A landscape with many valleys, sampled at points; each row gives a point and its height.
From any point a ball rolls to the lowest of the 2 points nearest to it. It stops when none of these is lower. Distance is the straight distance between rows; heights are no part of it.
j245 h=255: [110 160 163 114  96 181 137 116 122  53 116  95 100 159 125  87 113 104
 110 166]
j853 h=232: [114 107 146 112 129 175  94 178 122 111 116 156 176 124  83 127 158 136
  84 136]
j123 h=322: [143 141 121 107 166 109 166  99 154 122 135  80 102 173 136 123 120 110
 129 149]
j18 h=416: [132 154 123 165 130 122 105 191  95 132  79 143 150  95 144 142 124 107
  81 139]
j933 h=633: [ 82 132 128 165 105  91 123  78 137  89 135 201 151 108 193 104 164 141
 183 102]
j833 h=770: [ 88 147 104 114 138 158 208 107 139  77 119  91 134 162 162  54 109 118
 146 171]
j750 h=108: [ 89 115 155  97 177 118 154  88 120 135  96 127 118 149 165 134 108 142
 121 173]
j164 h=323: [157 104 130 118 175 114 114  91 131 130 152 134  91 136 145 131 134 133
 130 117]
j546 h=703: [101 113 159 120 136 129 110  81 132  81 139 172 150 141 158 116 159 135
 123 137]
j428 h=239: [163  97 101 118 181 131 121 179 125 150 162 139 137 103  84 124 157 127
 123  99]
j567 h=452: [143 168 105 165 117 103 116 186 120 120 106 119 141 120 144 139 123  98
  88 127]
j667 h=435: [118 130 177 101 130 136 171  38 139  86 128 133  84 178 179 102 121 138
 151 150]
j983 h=231: [ 59 130 103 143 145  98 160 118 118  80 130 149 136 135 154  66 148 104
 171 147]
j255 h=284: [113 116 162 118 148 161 122 115  94  95 121 124  85 129 131  96 127 117
 110 146]
j453 h=759: [105 143 137 117 124  93 134  78 163 106 123 114 154 185 173 148 134 123
 115 153]
j493 h=125: [ 29 131 119 124 160  98 159 131 111 104 105 145 169 115 131  90 137 110
 153 168]
j937 h=811: [ 63 171 110 149 118  91 164 122 151 112  98 105 174 153 175 123 131 108
 131 163]
j230 h=368: [ 77 116  94 140 173  84 142  79 128 131 113 177 147  72 143 121 137 158
 206 118]
j742 h=471: [ 88 135 158 103 181 111 178 156 114 143 107 107 161 125 125 122 119 101
  97 181]
j32 h=513: [ 76 150 139 132 178  94 173 139 115 158  87 109 161 110 157 131 121 112
 120 172]
j150 h=399: [120 127 130 115 160 121 114 156 158 146 133 142 206 115 105 154 167 137
 113 130]
j705 h=752: [136 131 124 145 132 143  68 121 148 104 128 181 174 101 161 149 165 177
 129 109]
j984 h=372: [127 143 162  97 130 143 164  45 157 104 113  97  90 185 164 120 101 144
 139 167]
j572 h=390: [120 149 137 179  97 121 136  98 115  87 127 162  95 127 229  96 132 138
 148 110]
j532 h=591: [ 94 154 130 157 131 111 142 103 127 143  88 111 133 129 214 151 107 140
 118 153]
j721 h=590: [ 89 150  93 172  95  62 113  88 132 100 133 180 139  76 182 120 131 156
 190  92]
j74 h=559: [ 79 158 117 162 154  76 151 134 116 150  86 127 170  80 159 143 123 122
 144 148]
j788 h=649: [ 76 163  90 170 114 128 173 108 139 130 100 118 119 129 214  93 109 134
 165 142]
j540 h=112: [175 117 115 139 112 159  94 168  86 123 125 148  64 122  85 112 120 103
 107 104]
j483 h=122: [143 162 142 152  92 194 156 100 121  59 109 101  86 141 169  73 124 114
 135 144]
j41 h=186: [181  97 116 132  73 156  70 138 129 146 150 163 114 128 111 160 129 161
 110  77]
j59 h=387: [113  94 172  72 129 148 144 155 145 171 150 120 181 139  60 152 133 125
  89 136]
j570 h=296: [173 110 134 125 139 132 135 147 106 192 141  90  70 114 102 152 100 117
 115 105]
j943 h=282: [171  93 126 141  40 164  93 152  88 183 122 148  98 120  69 163 101 140
 132  93]
j67 h=170: [104 120 116 141 154 111 132 126 109  59 145 151 125 132 141  77 163 101
 142 137]
j199 h=324: [ 71 110 126  96 171  81 144  78 148 104 122 174 179 139 140 110 148 145
 174 152]
j791 h=211: [141 103 119 123 121 180 110 209 115 135 121 168 166 121  55 123 157 124
  89 119]
j366 h=227: [141  92 155 125  66 191  95 159  88 175 104 141 110 116  58 146 116 129
 113 118]
j413 h=183: [164 149 119 139  82 152 132 163 130 135 137  73  84 159  68 123 112  83
 121 122]
j769 h=198: [123 127 163 108  56 169  87 142 114  97 136 128  94 163  40 100 122  88
 127 132]
j75 h=273: [132 147  82 155 179  66 129 144 103 137 127 128 117  66 161 121 117 138
 155 114]
j776 h=816: [ 87 127 101 159 163 113 110 138 102 115  98 166 162  59 142 118 148 140
 161 130]
j338 h=543: [117 162 138 154 109 154 143 102 131 116  90  90 115 149 200 133 105 130
 104 161]
j734 h=262: [142  84 149  95 162 176  95 103 152 134 156 160 128 128 114 139 159 182
 127 114]
j589 h=344: [129 135 169  80 119 133 155 105 152 174 135  65 102 170  79 149  96 105
 119 148]
j971 h=297: [105 102 146  95 177 187 103 158 131 107 130 164 166 109 100 114 166 169
 117 141]
j708 h=111: [133 134  82 156 160  96 123 151 113  73 146 137 122 121 133  91 153  94
 138 123]
j60 h=365: [130 154  95 138 164  83 170  96 152 125 128 100 121 153 182 124 119 124
 146 143]
j761 h=729: [108 124 137 135 124 124  84 116 141 102 119 162 182 131 152 146 160 139
 105 132]
j146 h=86: [172  76 121 126 127 159 155 194 115 203 154 139 141  94  68 151 137 146
 118  91]
j464 h=418: [116 133 108 130 183  59 159  82 143 157 105 131 121 134 186 143 110 144
 165 146]
j592 h=534: [200 120  92 144  65 114 116 197 100 171 140 145 105 124  89 151  98 124
  95  78]
j661 h=558: [126 146  97 162 128  76  91 115 122  98 129 165 142  83 183 133 136 155
 155 102]
j446 h=104: [163  96 141 116  96 151  94 109 132 111 172 135  82 151  73 115 143 110
 136  96]
j878 h=442: [135  81 144 116  40 142 105 109  98 185 156 110 120 142  44 144 120 131
 195 115]
j241 h=222: [162  91 131 116 118 156  90 123 145 154 155 147 130 131 106 157 146 160
 113  92]
j186 h=301: [168 176  75 156 138 132 175 152 143 106 127  61 124 135 158 104 112 103
 124 136]
j339 h=254: [123 153 160 115  83 173 110 138 122  78 125  93  90 163  77  95 118  87
 114 147]
j395 h=790: [111 155 122 104 156 155 196 135 128  84 121  61 125 156 121  79 109 102
 122 174]
j246 h=159: [177 108 136 142 126 161  83 133  97 117 131 157  65 106 119 118 127 128
 113 103]
j832 h=736: [ 84 148 131 128 106 171 203  78 145  86 118 120 117 168 199  55 111 132
 158 155]
j226 h=498: [177 131 130 146 121  93 135 192 141 193 144 129 155  92 119 167 123 116
  88 104]
j693 h=299: [152 144 141 157 107 130 118  97 119  78 138 140  88 139 189 115 136 125
 121 112]
j291 h=383: [104 110 136  68 182  84 137  89 163 110 139 148 178 172 122 131 142 137
 136 155]
j802 h=225: [ 96 118 180  54 169 129 154  85 131 119 115 115 111 169 127 128  87 136
 117 178]
j528 h=354: [112  97 145  71 158 154 131 161 158 141 156 139 197 138  68 137 157 147
 107 135]
j869 h=147: [169 104 109 135 119 159 127 217 123 171 135 164 166 103  70 146 144 140
 103  99]
j762 h=631: [ 84 166  83 179 119  88 151 123 120 129 103 123 125  99 203 113 106 132
 166 129]
j793 h=474: [139  64 138 100  69 174 112 125 114 167 158 127 128 138  35 144 136 154
 166 107]
j519 h=367: [144 139 158 116  73 142 128 106 146 194 130  59  82 161  89 160  94 109
 140 127]
j221 h=511: [158 145 120 143 120  90  92 132 134 152 129 124 138 117 177 172 118 145
  94 108]
j946 h=804: [103 152 159  87 154 154 173 145 123 117 119  64 117 152  98 110  99  94
  99 177]
j605 h=436: [120 148 122 148 157  92 115 160 142 149 118 142 203  83 123 161 152 127
 122 126]
j909 h=355: [116 123 145 143 149 156 102 155  87 119  94 141 117 107 137 125 131 121
  86 144]
j987 h=774: [117 128 127 143 161 166  88 128 143  91 125 189 172  84 145 128 181 195
 161 120]
j792 h=224: [170 119 165 147 115 156  91 107 103  82 137 171  79 118 146 109 147 125
 116 100]
j673 h=84: [179  62 122 134  66 156 167 160 108 197 160 129 153 111  53 173 129 159
 152  97]
j147 h=430: [ 96 124 169  81 166 117 147 148 137 150 125 118 185 136 102 144 131 113
  84 164]
j161 h=244: [154 129  91 141 192  87 111 158 109 139 139 147 135  61 135 128 136 146
 147 103]
j266 h=692: [ 78 145 120 141 119 127 185  75 151 118 110 137 113 159 212  84 117 137
 162 148]
j478 h=139: [189 129  91 138  97 129  70 183 130 141 139 175 147 106 124 156 132 166
 102  79]
j403 h=98: [189 136  88 140 127  96  81 179 109 129 143 154 113  95 135 132 119 146
 104  84]
j440 h=300: [119 142 171  70 138 144 149  78 152 129 120  76  91 181 105 131  88 124
 130 166]
j902 h=477: [173 175 109 160 102 120 125 169 133 132 112  87 111 134 160 148 101 115
  87 119]
j433 h=184: [180 129  88 135 151 129  91 187 146 156 153 159 156  79 118 150 148 188
 138  79]
j421 h=493: [174 145 119 145 103 112 102 149 130 153 134 105 101 133 144 169 106 125
  86 101]
j710 h=151: [175 131 101 134  93 132 118 159 133  98 154 105  84 166  71 111 134  75
 118 107]
j723 h=269: [151 163  74 157 130 155 177 117 135  97 118  74 113 132 187  86 107 123
 140 141]
j785 h=153: [120 102 173  85  82 165  91 117 120 111 162 125  93 153  44 102 126 109
 144 126]
j674 h=213: [164 163 113 154 115 168 136 123 125  84 119  86  72 140 153 102 110 113
 121 134]
j377 h=795: [ 87 126 116 140 176 141 110 117 133 114 108 177 181  67 139 133 165 182
 174 133]
j268 h=286: [137 117 125  98 172 104 155 137 140 142 154 101 129 153  96 128 136  96
 112 135]
j349 h=223: [128 120 158 107 175 118 136 113 128 179 108 107 123 129 146 163 116 130
  96 152]
j782 h=517: [187 110 119 148  71 110 152 198 124 192 154 132 143 113  85 163 115 104
  95  92]
j624 h=402: [135  96 159 107  66 127 149 117 119 214 150  82 114 146  54 160 107 110
 160 125]
j806 h=173: [117  97 154  96  99 177  85 145 134 110 137 148 159 146  75 138 151 137
  92 126]
j429 h=596: [ 63 175  96 178 112  64 151 122 130 147  84 122 162  80 173 147 110 124
 158 131]
j468 h=91: [120 120 158 108 110 143 110 131 134 133 130 106 134 154  99 149 129 109
  84 136]
j720 h=204: [ 47 121 141  89 170 112 145 128 113  90 118 144 176 133 132 100 130 121
 124 173]
j814 h=212: [171 107  94 131 184 139  96 168 127 141 149 162 131  80 116 130 154 172
 142  93]
j485 h=260: [161  88 110 104 153 122 143 163 128 156 171 115 125 132  62 129 144  96
 116 102]
j120 h=217: [165 152 133 134 102 168 126 122 135 123 128  66  61 147 104 118 105 101
 135 126]
j763 h=731: [124 131 173 116 105 130 107  63 148  90 140 133 121 174 158 136 139 130
 110 138]
j812 h=350: [180 117 137 126 143 133 114  82 125 122 160 110  43 140 134 122 120 124
 140 106]
j238 h=312: [ 60 125  89 143 145  81 138  88 140 111 111 169 181  76 115 132 149 145
 198 122]
j694 h=226: [ 30 132 105 125 147  73 162  98 138 120  99 156 176 113 126 111 140 124
 186 151]
j31 h=783: [ 99 153 134 133 124  96 131 127 152 115 117 105 182 163 150 151 142 101
  91 155]
j172 h=270: [151 129 145 123 151 130 144 125 126 184 122  79  84 134 128 158  99 115
 101 131]
j276 h=156: [135 118 154 128  74 160  97 152 116 153 111 119 112 145  82 155 117 103
  84 125]
j530 h=219: [117 108 181  81 136 163 109  98 118  92 148 130  89 146  96 103 124 118
 122 139]
j130 h=533: [154 149 106 157 126  82  93 125 119 116 133 139 113  98 198 142 114 153
 123 107]
j687 h=56: [173 129  90 146 146 111 108 175 106 106 143 134  95 117 118 112 131 103
 112 102]
j105 h=470: [149 163 126 157 135  78 110 185 134 166 114 142 180  64 140 166 127 131
 104 115]
j427 h=343: [158 125 148 130  68 140  96  96 137 179 141  91  68 150 104 163  99 122
 142 105]
j264 h=499: [121  65 149  72  94 185 127 135 136 156 173 126 154 148  37 143 139 165
 146 114]
j292 h=423: [ 70 123  93 146 156  66 160  77 133 134 116 169 116 101 168 107 122 140
 207 121]
j278 h=464: [129 121 122 124 177  78 123  76 143 160 113 148 134 124 191 162 120 164
 146 134]
j957 h=314: [169 109 131 142  37 138 101 138 109 188 138 108  91 140  81 166  97 122
 136  93]
j16 h=671: [108 120 144 143 131 100 132  70 126  75 152 186 133 135 184  94 170 132
 164 113]
j610 h=298: [150  96 128 105 189 123 108  97 144 140 150 150 132 121 135 138 151 162
 137 119]
j256 h=329: [171 178  98 141 110 162 166 154 150 105 120  52 127 150 118 108 113  85
 104 141]
j688 h=505: [137 172 135 153  99 144 129 130 138 125  97  79 125 156 163 153 110 112
  82 148]

Where does a ball stop that starts at each point below?
j278 | j687
j464 | j687
j31 | j446
j762 | j528
j338 | j446
j164 | j687
j782 | j528
j624 | j468
j75 | j687
j937 | j446
j721 | j446
